Points on a hilly landscape, in no order, each with its height.
A ball rolls from a point to the lowest of its 5 nearest points, and stops where none of them is lower. Distance is the straight distance between rows; heights are no part of it.
binof (h 335): 79 130 125 107 119 116 107 137 141 121 125 131 121 115 174 129 94 151 101 120 114
dobi (h 357): 145 59 90 95 92 97 124 124 115 135 146 87 136 160 105 156 189 104 104 145 170
Kuf (h 427): 139 172 174 123 149 144 130 95 146 136 135 140 125 89 143 73 72 110 144 114 80
zak (h 398): 133 98 163 115 124 153 167 170 103 124 183 122 148 137 107 84 148 105 97 130 122
zibi (h 296): 69 80 143 81 133 119 137 129 88 138 137 150 103 107 153 145 144 101 62 103 121
Kimo (h 255): 136 150 133 145 114 131 117 137 154 114 126 126 157 144 142 130 109 153 167 156 116
Livad (h 305): 160 171 123 152 132 156 172 112 159 111 121 128 168 150 118 116 106 136 182 156 127
zum (h 337): 135 145 145 161 106 111 77 159 156 127 118 135 129 137 157 141 106 174 176 136 120
nuzez (h 140): 137 154 116 173 109 116 78 129 138 125 83 129 116 150 109 145 93 161 179 95 165
Ribiz (h 354): 132 70 82 115 102 88 66 145 115 154 96 113 120 140 112 169 129 173 105 106 165
fipi (h 315): 113 105 78 115 110 94 63 139 128 157 109 118 108 130 140 168 106 174 92 84 164
tet (h 154): 137 136 178 134 167 165 174 124 115 144 147 142 143 111 109 84 126 112 137 141 108
kapir (h 215): 102 115 172 117 153 129 156 146 72 110 149 136 112 102 104 124 185 79 80 114 162
Peza (h 367): 103 148 89 106 105 135 116 121 158 110 123 124 116 137 152 128 81 136 116 128 123
tava (h 403): 166 129 169 122 160 174 150 121 135 156 156 130 159 120 134 72 81 125 139 141 74
zorin (h 282): 106 162 59 123 106 130 92 109 159 132 118 122 82 141 134 135 93 126 117 112 147
sevu (h 242): 145 174 127 168 119 131 135 127 143 127 92 123 149 151 124 148 116 137 197 133 151
Bek (h 175): 143 154 123 178 131 122 140 129 113 141 72 117 150 149 101 159 144 130 190 125 167
rep (h 251): 146 82 54 100 81 118 90 125 154 141 113 91 130 171 135 164 104 160 119 126 148
gagif (h 413): 99 104 53 71 135 107 118 64 162 128 125 147 60 124 160 144 108 90 72 73 131
Sele (h 582): 110 120 126 91 115 148 131 126 148 140 143 140 143 129 167 93 48 120 105 110 72
pob (h 301): 60 152 135 112 130 107 93 138 140 123 122 149 99 99 176 123 94 148 100 101 123
Vosa (h 235): 131 156 47 120 93 151 108 96 175 120 121 112 94 156 120 133 80 116 129 135 128
bazu (h 249): 59 122 131 104 138 101 108 142 112 131 118 140 105 105 169 145 126 145 81 105 127
gisav (h 263): 121 154 219 144 170 126 151 118 115 136 126 159 127 71 129 98 150 123 142 120 103
dozi (h 238): 121 100 110 148 114 100 66 164 105 145 99 120 123 144 116 163 124 180 132 106 156
Fivas (h 275): 134 137 150 154 139 146 169 140 123 116 146 128 167 140 101 111 155 134 144 157 126
dapo (h 176): 156 121 177 175 134 139 154 144 134 123 167 132 172 116 113 78 162 145 161 142 82
gigo (h 309): 158 156 167 204 134 151 194 130 152 128 130 127 182 117 106 112 174 136 194 148 134
Sebu (h 298): 162 90 84 103 125 119 160 97 119 126 134 97 134 158 92 155 183 100 118 161 158
Dorit (h 230): 162 137 111 165 80 139 85 148 161 117 110 124 142 179 132 137 75 166 185 138 134
ral (h 355): 130 79 104 132 94 94 78 164 94 149 110 101 127 152 98 160 171 147 121 121 161
por (h 70): 151 156 137 111 144 169 155 103 148 124 140 137 136 123 130 82 53 107 137 135 94
rolo (h 236): 107 167 119 124 134 119 110 125 134 117 108 128 111 125 146 138 110 140 133 127 144
Mefal (h 417): 98 103 117 95 112 135 135 133 138 124 136 134 142 130 166 120 75 143 96 121 85
zab (h 343): 135 141 102 150 80 129 68 149 176 116 135 124 135 161 162 128 65 165 154 136 119
toda (h 119): 99 124 120 136 126 103 83 155 117 142 109 117 118 134 142 160 133 167 125 125 152
mas (h 221): 101 145 158 142 144 114 131 143 115 124 122 130 131 117 125 141 152 137 136 151 137
fif (h 565): 119 89 115 62 155 149 158 87 123 132 121 149 75 117 152 147 99 77 82 92 121
nuki (h 262): 164 101 35 88 118 97 98 93 157 146 99 112 95 144 118 154 120 123 130 117 165
Feke (h 208): 126 151 176 150 153 131 162 126 123 119 133 144 149 109 117 111 142 135 152 145 116
ninu (h 400): 101 126 92 84 158 110 119 93 120 120 92 142 73 101 156 154 137 105 77 101 152
rezo (h 214): 135 166 141 140 143 142 162 116 137 111 119 135 148 130 124 125 126 133 156 151 130
lomep (h 609): 148 111 152 107 152 174 149 132 131 173 167 125 154 120 155 82 72 111 118 134 73
bazi (h 240): 91 132 151 145 122 100 87 168 130 131 130 127 124 113 163 145 131 172 141 134 123
Lufov (h 378): 147 170 196 179 131 117 148 126 151 127 121 149 160 86 135 112 170 149 170 132 95
Bife (h 358): 139 193 183 152 123 125 113 102 170 114 114 150 138 89 146 92 116 136 165 116 90
tedu (h 393): 135 134 173 169 115 103 95 152 145 118 147 137 147 102 164 124 150 170 163 147 79
moko (h 401): 136 73 84 80 134 113 149 82 123 123 125 113 114 137 129 159 162 101 97 140 144
pibov (h 210): 127 134 116 142 114 114 85 152 127 136 100 117 124 150 129 158 110 167 157 128 148
zep (h 211): 69 131 159 123 151 105 124 140 96 124 124 138 104 95 141 140 154 123 94 126 137
Kip (h 636): 130 115 141 112 122 145 120 131 152 134 159 127 160 124 171 85 53 135 122 124 50
zuz (h 384): 114 93 168 102 151 163 160 149 85 159 169 140 117 109 128 114 133 77 87 117 120
fup (h 260): 147 119 136 106 163 175 193 111 107 123 133 136 122 128 102 122 122 102 116 143 124
Poko (h 268): 150 172 149 153 126 138 138 115 164 109 124 134 165 130 135 110 108 145 172 148 110
mitab (h 171): 174 130 74 109 147 121 155 92 126 129 88 116 124 149 103 162 160 104 139 151 156
rebi (h 107): 118 149 175 129 133 116 111 123 149 118 131 140 136 93 163 96 98 143 140 126 80
loriz (h 232): 104 131 146 125 141 130 147 134 106 113 128 124 132 126 121 136 148 128 119 152 134
zepu (h 331): 176 73 94 99 146 144 191 82 117 109 153 108 129 153 76 133 191 79 110 150 160
kebe (h 124): 165 152 86 139 130 132 140 115 125 131 81 113 140 161 103 161 136 124 164 137 157
Rubep (h 408): 139 112 153 100 173 193 170 134 111 182 174 145 126 107 146 100 111 81 102 142 109
pil (h 317): 148 137 125 116 140 166 178 116 134 107 132 124 154 148 109 113 106 134 137 162 119
pigek (h 193): 111 136 166 127 174 147 169 117 86 119 127 148 116 98 106 125 150 92 109 130 140
Didov (h 349): 157 113 162 128 176 187 153 139 124 189 185 123 146 119 147 61 121 101 125 142 83
vom (h 286): 78 112 183 136 134 93 108 165 110 126 154 143 125 83 166 109 139 147 116 123 85
pifon (h 292): 119 166 156 172 147 113 141 131 113 135 98 128 139 125 117 158 162 133 175 133 161
Sim (h 532): 98 134 98 115 84 145 101 118 180 120 153 137 138 134 169 86 38 128 115 116 65
giti (h 196): 149 101 101 124 106 122 138 132 112 134 130 93 144 165 92 157 184 116 124 156 158
vab (h 410): 124 163 130 100 147 155 156 102 135 115 128 142 109 110 130 99 68 97 122 122 106
zal (h 318): 140 165 165 154 109 115 82 129 171 112 128 139 139 101 173 109 109 161 161 132 77
Miber (h 266): 109 120 138 135 110 108 125 168 102 116 145 108 139 135 119 144 172 128 112 147 140
fimol (h 326): 76 141 145 135 123 88 70 157 147 130 131 143 114 100 184 137 107 178 122 109 118
Linup (h 347): 166 135 155 196 78 108 70 150 155 122 95 149 125 148 143 132 100 192 196 105 125
subuk (h 359): 143 126 133 99 149 173 176 112 126 121 136 133 130 129 118 109 92 111 118 142 111
puve (h 428): 88 182 98 132 115 143 114 87 168 117 134 145 81 116 131 106 67 109 129 124 100
fipa (h 231): 130 102 70 98 108 111 90 125 136 146 105 101 115 150 142 164 118 151 108 120 155
Keke (h 374): 124 119 133 128 113 130 121 150 147 107 149 123 160 136 153 115 97 159 134 156 85
lili (h 276): 112 157 144 151 154 110 137 132 96 130 101 130 126 118 113 155 178 117 142 138 165
tila (h 203): 120 156 118 120 134 133 139 119 132 106 113 125 129 135 131 137 112 137 138 145 131
Dasab (h 360): 124 75 95 147 108 78 62 149 91 144 85 124 125 132 81 157 150 175 117 98 168
dosov (h 233): 145 137 117 166 134 114 156 129 89 142 90 115 148 144 79 161 189 100 155 136 177
fiz (h 424): 79 135 115 111 99 122 90 129 172 122 147 148 123 113 186 96 59 142 110 97 85
Biso (h 308): 143 183 95 128 113 163 149 97 170 97 126 125 130 152 112 114 77 116 156 147 116
pizi (h 475): 152 54 111 85 106 135 170 120 118 106 183 91 142 164 100 123 175 92 87 133 156
mogok (h 418): 137 74 124 93 111 163 177 132 120 126 163 112 143 151 112 122 126 117 91 149 113
Vop (h 324): 139 111 121 129 114 151 160 143 127 114 156 107 159 159 106 128 142 137 119 167 119
Ditu (h 267): 144 99 92 133 102 115 98 147 112 143 99 102 140 167 103 164 143 153 138 138 150
ketu (h 377): 107 155 161 151 102 90 49 146 170 126 133 148 114 82 196 116 110 177 139 106 91
reg (h 430): 97 59 128 54 133 141 152 98 106 156 148 153 105 133 158 153 117 88 74 87 111
guki (h 306): 128 143 158 172 115 105 104 164 131 130 123 128 144 129 134 149 146 160 176 145 124
zati (h 314): 151 136 161 200 106 117 124 152 134 134 92 129 156 146 115 155 135 156 206 125 146
pip (h 327): 169 149 148 192 115 141 153 144 154 129 128 124 185 150 122 142 138 150 206 158 129
Neda (h 217): 141 123 126 134 126 149 178 135 108 113 144 111 150 153 84 127 177 112 115 153 147
Val (h 261): 96 163 163 138 164 117 145 119 102 118 107 143 118 106 127 141 153 123 133 138 145
Voluz (h 224): 122 165 110 167 100 125 65 129 160 129 111 133 100 142 127 133 78 156 162 105 150
Gedi (h 312): 106 193 123 155 114 120 82 116 167 129 116 143 95 118 143 126 98 142 163 111 141
bifo (h 111): 95 105 195 104 139 103 139 190 75 111 162 139 122 94 134 109 181 86 69 92 152
muzer (h 112): 96 129 157 154 120 98 106 176 105 128 140 121 130 127 131 145 166 147 138 143 139
Bama (h 415): 153 108 149 190 90 104 78 178 125 129 114 134 134 159 133 148 120 190 191 130 125
fuvo (h 334): 126 164 86 104 120 151 147 96 156 96 113 126 104 140 128 119 84 110 122 131 120
Gulut (h 284): 115 130 107 136 147 89 88 139 93 157 77 129 104 118 107 161 157 140 128 109 178
Nafe (h 216): 148 143 51 109 117 113 91 109 149 138 89 114 95 146 115 151 111 127 127 110 164
nopit (h 414): 93 157 139 105 132 128 123 113 143 116 125 147 108 99 157 103 71 123 118 114 108
Befud (h 259): 158 145 55 99 132 116 119 93 146 122 92 120 93 146 118 152 130 108 123 129 158
Pode (h 285): 89 168 174 126 163 117 130 113 120 118 112 157 110 86 146 120 126 126 131 120 127
domi (h 421): 164 113 173 137 148 152 127 131 135 149 172 117 161 110 148 73 94 139 135 127 45
tavag (h 765): 119 162 129 120 114 164 123 89 165 137 149 136 111 109 140 69 34 90 132 118 65
gom (h 91): 116 150 132 162 111 108 53 153 151 135 111 139 104 130 145 142 92 176 157 96 151
veki (h 253): 77 115 159 112 143 117 131 142 107 129 134 140 118 99 148 119 122 124 98 128 106
Gub (h 272): 95 178 132 128 153 106 109 124 121 122 94 137 97 106 147 145 127 133 136 120 156
vumu (h 206): 145 138 96 158 131 99 94 127 108 139 54 134 121 133 87 157 130 150 159 90 175
vatin (h 352): 114 102 143 101 141 147 164 125 102 125 138 128 123 124 120 126 131 107 89 139 120
penas (h 402): 90 129 83 113 88 128 87 136 168 124 138 128 121 144 173 129 72 156 105 115 117
fikaz (h 239): 121 186 99 139 110 142 107 106 165 113 116 130 114 142 127 120 86 124 163 134 134
Lafi (h 219): 159 114 70 97 122 120 125 104 130 134 95 99 123 156 116 166 143 127 132 145 154
Buru (h 419): 163 115 103 136 96 164 146 146 157 106 150 109 181 176 126 123 97 161 151 183 103
pem (h 307): 143 135 47 97 146 94 96 95 148 143 87 133 70 122 123 152 131 105 110 108 170
zinip (h 321): 145 111 185 136 161 156 145 150 114 170 178 130 142 100 140 72 122 110 120 129 81
porot (h 329): 143 181 158 190 84 120 70 126 180 132 98 150 114 119 139 127 106 156 195 102 131
siv (h 213): 151 123 47 111 93 125 81 117 152 136 102 107 108 162 122 150 91 146 129 114 156
rikul (h 426): 114 114 125 85 133 152 158 117 124 124 132 135 122 123 143 123 85 113 99 127 107
kisa (h 383): 93 115 69 86 117 109 98 109 142 141 117 130 98 129 163 157 118 142 77 99 144
bel (h 265): 151 169 101 178 84 144 101 120 167 123 98 124 138 166 113 138 82 139 199 118 145
bagag (h 372): 140 107 69 97 131 87 93 109 123 154 87 123 96 123 121 164 143 137 116 115 175
devev (h 366): 110 186 127 138 118 138 122 95 168 108 128 140 111 111 132 97 77 124 153 134 104
basot (h 294): 129 143 137 155 146 131 169 133 97 122 127 123 149 140 91 141 196 97 131 141 171
Nus (h 371): 71 84 104 72 127 110 127 108 121 134 117 142 107 123 171 157 131 131 61 92 125
gazom (h 205): 152 124 152 126 153 172 178 127 124 133 150 130 159 132 109 90 104 125 136 151 103
tota (h 546): 129 71 143 85 121 166 174 144 111 160 179 127 136 135 131 114 119 93 82 127 103
vil (h 94): 129 135 156 168 109 109 129 182 118 113 163 122 160 141 117 124 175 137 155 152 131
tenog (h 200): 160 113 103 96 161 159 191 83 115 111 118 129 117 140 97 142 145 96 111 144 134
vuvi (h 412): 87 90 115 64 116 136 139 115 127 134 131 144 119 135 171 137 92 122 75 100 98
Vezu (h 444): 100 165 128 118 114 133 107 111 162 110 135 137 117 114 154 97 69 131 131 123 99
Nul (h 310): 136 64 37 68 106 88 102 91 155 155 132 105 115 157 151 161 117 140 109 110 159
bal (h 269): 126 100 151 105 138 147 171 139 89 111 157 123 122 126 92 119 178 82 83 124 152
Kefo (h 302): 161 132 204 159 152 140 138 127 129 146 155 131 152 90 127 75 146 140 147 121 59
tuka (h 429): 96 146 93 90 114 142 137 94 148 116 128 146 82 121 146 113 64 94 93 100 110
gug (h 283): 94 120 141 108 128 124 134 139 126 120 133 134 134 118 153 124 104 138 108 140 105
nuro (h 485): 118 115 91 72 164 122 140 83 133 111 103 144 68 108 147 145 123 78 74 91 137
dig (h 364): 156 122 138 88 175 194 191 108 114 149 141 144 103 115 124 122 102 79 106 130 120
febov (h 271): 168 106 176 159 142 154 144 161 117 146 196 118 155 117 121 52 147 126 143 128 65
som (h 270): 134 155 155 163 128 124 138 138 141 124 122 131 160 133 126 137 139 146 178 150 127
nur (h 88): 109 129 135 125 122 128 125 145 131 119 134 121 145 134 139 133 121 148 125 158 113
Lepa (h 209): 85 139 192 138 162 114 149 147 75 113 141 147 116 93 111 122 179 93 105 123 149
beme (h 170): 157 128 147 152 136 159 166 130 144 115 156 127 180 142 111 91 123 154 154 165 91
suled (h 241): 111 116 182 123 148 135 158 159 86 120 165 139 132 109 102 102 165 93 97 122 133
pefes (h 340): 111 147 161 144 145 111 154 153 86 112 135 126 137 126 97 136 203 93 114 132 175
kifi (h 346): 146 143 172 157 130 123 126 132 150 114 140 136 161 111 143 110 130 155 159 148 82
mebiv (h 228): 93 130 205 140 161 116 141 146 95 130 150 149 121 83 121 101 154 106 117 125 114
pelel (h 212): 93 127 133 125 132 105 124 149 86 127 123 117 117 121 116 151 184 112 100 138 158
Tuton (h 243): 122 137 207 146 174 142 162 136 96 145 153 157 127 83 110 88 156 96 132 125 118
Los (h 245): 160 110 98 118 146 122 170 93 107 120 121 121 125 140 82 153 209 75 112 149 172
Fova (h 293): 130 112 105 99 120 148 159 117 132 113 126 114 137 148 129 138 110 131 108 152 114
das (h 554): 129 113 134 102 128 155 148 135 136 129 146 126 155 127 146 102 74 127 114 141 83
Vurod (h 407): 119 82 155 90 153 158 164 124 81 136 160 138 99 107 114 135 161 60 74 103 144
kipe (h 303): 105 84 111 110 105 96 107 148 103 140 133 103 118 135 125 158 186 119 86 127 157
Bisir (h 287): 134 120 50 85 112 123 113 96 162 129 116 108 101 148 147 147 109 126 104 118 144
kamul (h 222): 89 98 152 105 144 122 145 131 84 121 138 133 102 105 125 139 163 95 69 119 141
dol (h 264): 115 145 158 171 128 106 120 159 116 134 118 123 142 131 121 150 166 141 168 139 145
Salit (h 304): 125 144 138 168 134 103 132 148 89 146 96 116 139 139 93 159 195 108 153 130 174
lir (h 338): 111 106 90 116 129 89 69 136 106 159 92 122 104 120 130 167 131 161 97 99 173
dopi (h 382): 129 113 90 81 141 135 153 89 130 111 111 121 105 134 134 145 127 104 94 132 132
moz (h 250): 168 129 95 136 147 169 205 99 121 118 121 115 151 160 78 135 171 105 135 156 150
san (h 160): 126 127 124 150 119 112 113 151 97 143 100 110 139 147 96 164 163 134 147 136 161
zisu (h 391): 137 101 81 146 118 73 55 131 107 127 74 143 124 119 82 155 113 190 110 79 178
doru (h 362): 151 79 93 105 92 128 152 132 127 118 160 80 153 178 99 144 175 116 107 158 144
dunik (h 381): 74 119 87 81 130 106 109 107 130 134 115 141 86 113 173 148 115 132 66 83 136
zodin (h 339): 121 181 177 156 145 114 133 115 143 119 107 147 135 100 143 130 142 143 170 134 127
giz (h 456): 141 153 117 123 112 159 132 108 171 102 144 125 152 138 137 88 54 131 145 144 85
bor (h 441): 102 152 134 100 154 135 144 110 121 111 115 143 99 104 145 116 92 110 107 119 116
banat (h 330): 137 117 98 135 140 86 108 131 85 158 63 133 114 121 82 162 182 117 138 116 182
povel (h 361): 143 148 171 199 124 129 163 158 131 122 149 125 171 133 104 121 185 129 176 145 134
lon (h 395): 155 128 161 192 102 119 123 167 142 121 154 129 170 136 134 132 157 159 187 160 101
fuviz (h 431): 110 150 120 137 89 125 78 134 181 113 139 134 127 125 176 104 71 154 142 127 99
vumin (h 394): 146 66 128 89 147 159 174 107 97 122 161 115 106 129 98 134 171 68 82 116 154
Pero (h 156): 115 123 131 117 157 126 157 113 85 112 118 132 110 110 104 149 185 90 96 137 157
rubek (h 380): 147 117 58 105 120 86 71 116 127 153 83 131 96 118 100 154 116 150 108 87 180
mani (h 90): 157 101 125 118 128 185 196 126 113 123 159 116 151 156 84 103 145 110 115 153 127
vaner (h 184): 146 105 129 102 168 169 190 100 99 118 131 138 106 121 99 140 148 84 100 134 135
Nunu (h 186): 153 127 68 114 112 118 97 121 129 139 87 105 117 156 111 160 123 144 142 121 161
gem (h 225): 143 98 145 108 145 176 184 131 100 139 160 126 128 132 93 112 143 94 96 136 132
keka (h 227): 116 149 157 149 159 137 171 124 96 122 127 137 138 121 98 128 173 111 134 148 144
vani (h 322): 136 105 125 158 92 99 101 184 96 132 124 101 150 170 92 153 176 134 146 133 160
Fezev (h 207): 154 156 53 147 85 149 94 109 164 124 106 112 112 181 106 140 75 130 162 135 143
tiba (h 464): 124 131 148 90 153 159 155 118 121 144 137 144 117 108 149 106 72 97 102 120 103
Sono (h 247): 125 115 115 95 172 125 153 92 100 111 101 141 91 108 120 157 170 80 91 128 152
gupun (h 388): 144 108 149 195 90 105 100 179 115 129 124 125 149 160 114 153 146 161 187 137 129
fev (h 226): 132 146 182 116 177 151 156 115 111 143 137 149 123 89 135 94 96 105 136 126 105
sib (h 379): 109 59 71 67 114 104 134 85 131 136 133 112 120 148 154 159 142 123 86 121 135
vazig (h 65): 150 135 174 152 155 157 164 124 137 129 149 132 167 118 112 80 129 141 157 147 91
Faz (h 229): 155 141 183 131 181 177 157 120 123 179 159 136 143 102 139 71 111 108 139 136 86
fos (h 66): 141 141 116 151 125 128 145 135 112 134 105 109 152 157 99 158 159 126 153 152 154
fini (h 311): 98 152 170 143 131 104 105 145 137 122 124 137 130 105 156 129 131 158 151 137 110
baza (h 344): 150 121 143 172 104 141 142 169 135 111 168 116 177 160 113 118 156 148 161 168 108
Raba (h 155): 93 111 167 118 126 101 135 183 88 106 158 121 128 117 130 122 182 101 76 113 148
lebeb (h 300): 133 172 212 147 149 118 125 115 140 125 118 155 138 68 144 102 145 139 148 120 85
nozi (h 299): 154 121 205 156 155 136 120 146 110 166 184 123 138 83 145 70 154 123 129 107 53
tebek (h 274): 153 144 93 169 62 150 70 133 183 117 131 127 129 181 140 121 52 156 174 143 122
Teren (h 289): 172 86 58 81 134 101 149 80 141 135 116 105 119 150 111 163 164 99 136 159 163
Fil (h 159): 149 156 86 111 128 144 145 109 144 112 108 111 133 158 122 145 113 130 139 152 140
Mubi (h 397): 110 98 62 66 126 106 126 82 147 127 118 131 94 136 162 151 119 116 78 96 139
tolez (h 336): 88 114 111 85 129 124 131 119 122 119 117 126 111 125 155 148 121 130 83 126 130
ves (h 406): 133 154 114 105 156 148 165 103 124 105 109 132 107 122 123 131 110 105 116 133 129
kipoz (h 409): 133 66 132 90 118 139 167 126 107 113 170 106 133 147 106 125 171 89 76 125 143
Feg (h 342): 73 141 88 98 140 93 86 119 132 141 111 147 75 102 171 159 116 139 66 77 160
munak (h 396): 111 204 163 159 101 118 75 100 184 128 115 154 100 78 152 101 110 137 158 108 97
Fak (h 363): 137 143 159 136 122 122 104 124 161 107 141 130 154 107 168 91 87 148 147 133 66
Vofal (h 258): 124 134 210 152 152 122 137 136 115 132 155 145 141 84 127 92 155 132 138 127 86
vesol (h 190): 160 149 87 139 98 152 116 128 157 117 113 107 151 179 126 145 90 145 166 153 135
tipe (h 368): 115 154 132 157 93 112 54 145 176 129 135 138 116 123 174 121 84 174 152 121 117
Nuv (h 254): 143 128 90 116 151 98 132 108 106 141 86 127 114 124 101 169 183 98 126 139 173
Bamol (h 392): 137 109 95 119 93 142 126 140 147 118 136 101 154 166 139 151 109 156 129 168 113
daful (h 297): 119 140 99 108 142 119 128 115 121 122 95 124 108 126 136 151 138 121 112 134 150
vul (h 351): 142 125 140 154 115 137 131 151 145 115 151 123 167 146 132 126 124 155 157 170 100
mef (h 316): 162 126 212 167 138 120 123 165 106 135 188 129 139 79 132 65 184 125 135 92 58
fupil (h 350): 147 111 86 155 91 118 60 139 134 122 91 120 123 164 106 149 81 182 141 96 162
Narob (h 197): 163 112 105 126 117 165 183 122 125 115 145 104 160 174 85 136 158 125 127 168 137
Tugaf (h 375): 134 84 94 113 107 86 99 137 101 152 110 100 121 145 98 161 182 122 114 134 173
luk (h 389): 155 137 156 166 99 112 90 148 164 112 144 134 153 119 172 121 116 173 169 151 77
Dar (h 474): 139 64 120 85 137 157 181 99 110 128 160 113 112 139 107 138 150 84 84 133 134
bes (h 341): 157 66 43 69 126 90 118 85 147 143 116 108 109 150 130 155 138 115 129 139 169
Nitov (h 246): 113 130 159 130 123 96 131 189 88 105 154 113 139 129 117 128 201 107 105 123 165
Gidu (h 325): 126 124 162 103 176 167 170 123 99 151 136 152 107 93 131 119 110 84 101 124 121
dalu (h 244): 84 132 126 115 158 93 112 126 88 133 102 132 92 99 135 158 173 119 92 127 165
dele (h 373): 78 140 100 97 111 127 108 121 154 123 128 139 109 118 172 122 76 139 94 103 118
Lolu (h 516): 104 158 137 144 99 118 68 119 182 113 144 143 122 99 182 91 75 154 135 115 76
Pabod (h 291): 181 150 44 114 114 135 133 92 160 126 89 106 115 173 101 148 112 105 154 135 152
zabo (h 295): 125 120 174 145 130 130 156 166 107 114 169 128 151 121 106 93 167 119 126 140 123
lusos (h 319): 83 196 114 150 130 110 72 113 152 138 116 145 73 105 142 130 101 139 140 97 157
tur (h 234): 120 106 89 128 100 112 67 158 132 141 109 115 120 152 143 162 95 180 121 110 149
geda (h 280): 146 148 133 152 150 161 198 114 117 115 128 126 158 143 95 128 152 118 149 155 140
med (h 252): 170 119 122 173 121 176 185 141 146 113 163 115 195 168 94 93 142 145 168 174 108
zaz (h 405): 133 128 130 137 122 90 127 156 80 131 111 110 140 138 85 151 219 83 122 119 199
Zap (h 114): 147 95 141 128 122 160 161 152 129 122 172 117 169 143 113 93 115 138 125 160 82
Fipet (h 93): 141 122 129 120 159 146 183 101 98 108 125 136 120 125 82 137 185 80 103 139 155
luri (h 277): 156 148 205 162 173 160 165 116 122 153 145 151 147 89 112 73 155 119 157 117 92
befu (h 157): 141 152 90 131 132 113 108 117 117 141 76 120 117 139 111 158 127 134 148 119 165
Zub (h 279): 127 115 212 146 150 119 129 151 103 147 174 141 135 80 137 82 146 117 118 114 71
fasu (h 273): 151 133 191 179 123 111 137 159 128 116 175 134 157 99 120 86 187 142 153 128 82
Gemi (h 404): 132 67 122 78 155 148 169 90 103 126 140 127 101 119 122 150 143 74 82 118 132
bofur (h 237): 158 144 152 206 91 117 96 136 149 122 74 138 138 148 119 142 113 174 208 95 151
bagok (h 333): 171 135 154 127 179 201 177 115 129 168 153 133 148 125 124 66 101 109 147 148 98
nad (h 165): 144 162 168 166 153 149 180 111 139 122 128 146 162 114 109 105 144 135 169 146 123
sibek (h 531): 141 161 152 102 154 165 145 104 139 149 148 143 117 100 148 80 55 87 127 119 92
denom (h 376): 148 109 121 110 127 106 150 128 95 115 137 109 136 141 87 141 219 78 104 136 188
pofa (h 278): 53 138 112 111 129 90 74 148 136 146 126 150 100 102 189 148 106 164 76 80 143
begog (h 460): 118 77 146 80 135 164 171 132 101 161 168 139 119 119 139 129 122 87 76 119 112
sefi (h 320): 123 160 166 120 155 139 145 108 135 119 125 150 128 98 134 99 92 121 142 126 108
Nef (h 365): 149 130 124 170 106 133 118 157 131 128 116 115 167 171 117 156 128 157 178 156 137
div (h 323): 139 113 176 145 138 133 140 147 125 133 175 127 157 110 128 83 126 136 140 141 68
nolo (h 356): 153 125 132 162 104 134 159 178 119 108 164 102 178 171 92 126 178 127 141 153 148
bug (h 257): 83 145 179 125 142 98 105 145 130 124 125 147 118 82 169 116 127 156 124 122 98
relog (h 399): 140 92 119 180 103 93 62 165 111 119 88 133 135 158 112 157 110 198 150 100 151
Guv (h 223): 136 159 68 142 102 132 81 118 146 132 96 119 102 159 109 142 85 139 153 111 156
suzet (h 433): 151 71 102 84 155 133 173 72 111 114 137 120 109 132 103 149 166 76 100 137 146
luko (h 192): 85 129 159 117 167 117 140 128 76 116 118 144 94 95 124 143 169 91 88 126 149
neze (h 416): 110 122 151 116 119 119 111 137 146 124 146 135 147 104 176 94 72 141 122 118 59
Rigaf (h 191): 130 165 92 129 122 131 111 123 143 123 102 118 119 147 128 145 102 136 147 132 150
rufem (h 218): 93 130 193 148 137 105 138 168 97 112 162 139 134 96 122 106 168 116 114 125 123
Dilup (h 390): 81 109 57 64 111 107 107 88 157 138 133 143 95 137 174 145 102 136 65 74 132
figu (h 281): 84 143 112 127 129 93 61 149 129 148 118 132 96 110 162 155 106 168 101 89 162
rava (h 332): 145 130 76 156 113 88 63 121 122 122 71 142 116 130 79 147 99 172 134 76 180
zuzig (h 345): 74 150 111 100 170 104 111 110 108 122 91 155 70 84 158 145 137 107 76 94 157
moku (h 387): 136 106 158 121 145 160 161 138 117 146 163 132 152 119 124 84 101 119 119 146 87
sot (h 370): 98 157 77 97 129 123 117 98 148 118 112 134 72 119 145 133 96 108 91 105 136
Dibi (h 385): 137 93 121 166 95 109 84 176 105 133 110 112 143 168 109 155 139 169 162 130 142
Lazud (h 369): 150 137 177 187 106 111 123 161 139 117 160 135 164 112 136 122 173 157 174 147 90
kuze (h 220): 109 156 98 132 127 101 68 134 132 140 101 128 93 122 138 146 103 151 124 101 168
sut (h 179): 158 110 108 122 138 146 182 103 108 114 138 112 137 150 82 140 190 90 111 149 158
Kemes (h 386): 134 151 166 162 105 95 57 145 163 119 132 144 126 81 202 112 122 175 144 116 64
naru (h 353): 138 127 142 136 115 115 151 171 99 106 154 106 155 154 100 129 198 107 112 134 164
gesa (h 313): 172 139 132 142 161 198 209 108 138 129 132 136 163 144 95 81 111 122 161 152 118
nalot (h 328): 154 113 193 160 138 132 124 145 120 136 177 121 149 93 143 76 143 141 141 121 43
des (h 288): 149 86 81 99 100 124 132 108 127 137 126 87 139 168 110 161 155 128 119 158 143
zav (h 256): 156 137 140 169 126 158 184 138 139 115 149 120 188 154 89 108 156 137 165 165 124
kezo (h 290): 146 171 125 184 78 133 71 125 177 128 109 140 116 149 132 125 78 154 193 117 134
Tiked (h 348): 141 95 90 117 125 89 98 126 96 156 80 119 115 132 89 165 173 130 131 124 180
posos (h 411): 100 110 78 69 105 137 133 97 151 120 124 133 104 142 168 132 85 123 83 102 110
vage (h 248): 135 147 109 137 101 135 93 143 158 117 120 115 142 158 149 137 87 157 154 145 128

Where does a ball stop that starts at each point below?
domi | vazig
bal | Fipet
zab | fos
lomep | vazig
nozi | Fipet
Vezu | fos
bagag | fos
Vosa | fos

Two balls start at each pair of points below. Name the first point that both come to, or write -.
sot / Befud | Nafe
fuviz / vage | vesol
tebek / siv | kebe
lebeb / gisav | mebiv
rubek / Tiked | kebe
posos / binof | bazu

Write out the way that a ball takes from each point below.
gagif | sot > zorin > Nafe > Nunu > befu > kebe > fos
pem | Nafe > Nunu > befu > kebe > fos
fipi | fipa > Nunu > befu > kebe > fos
nuki | Nafe > Nunu > befu > kebe > fos
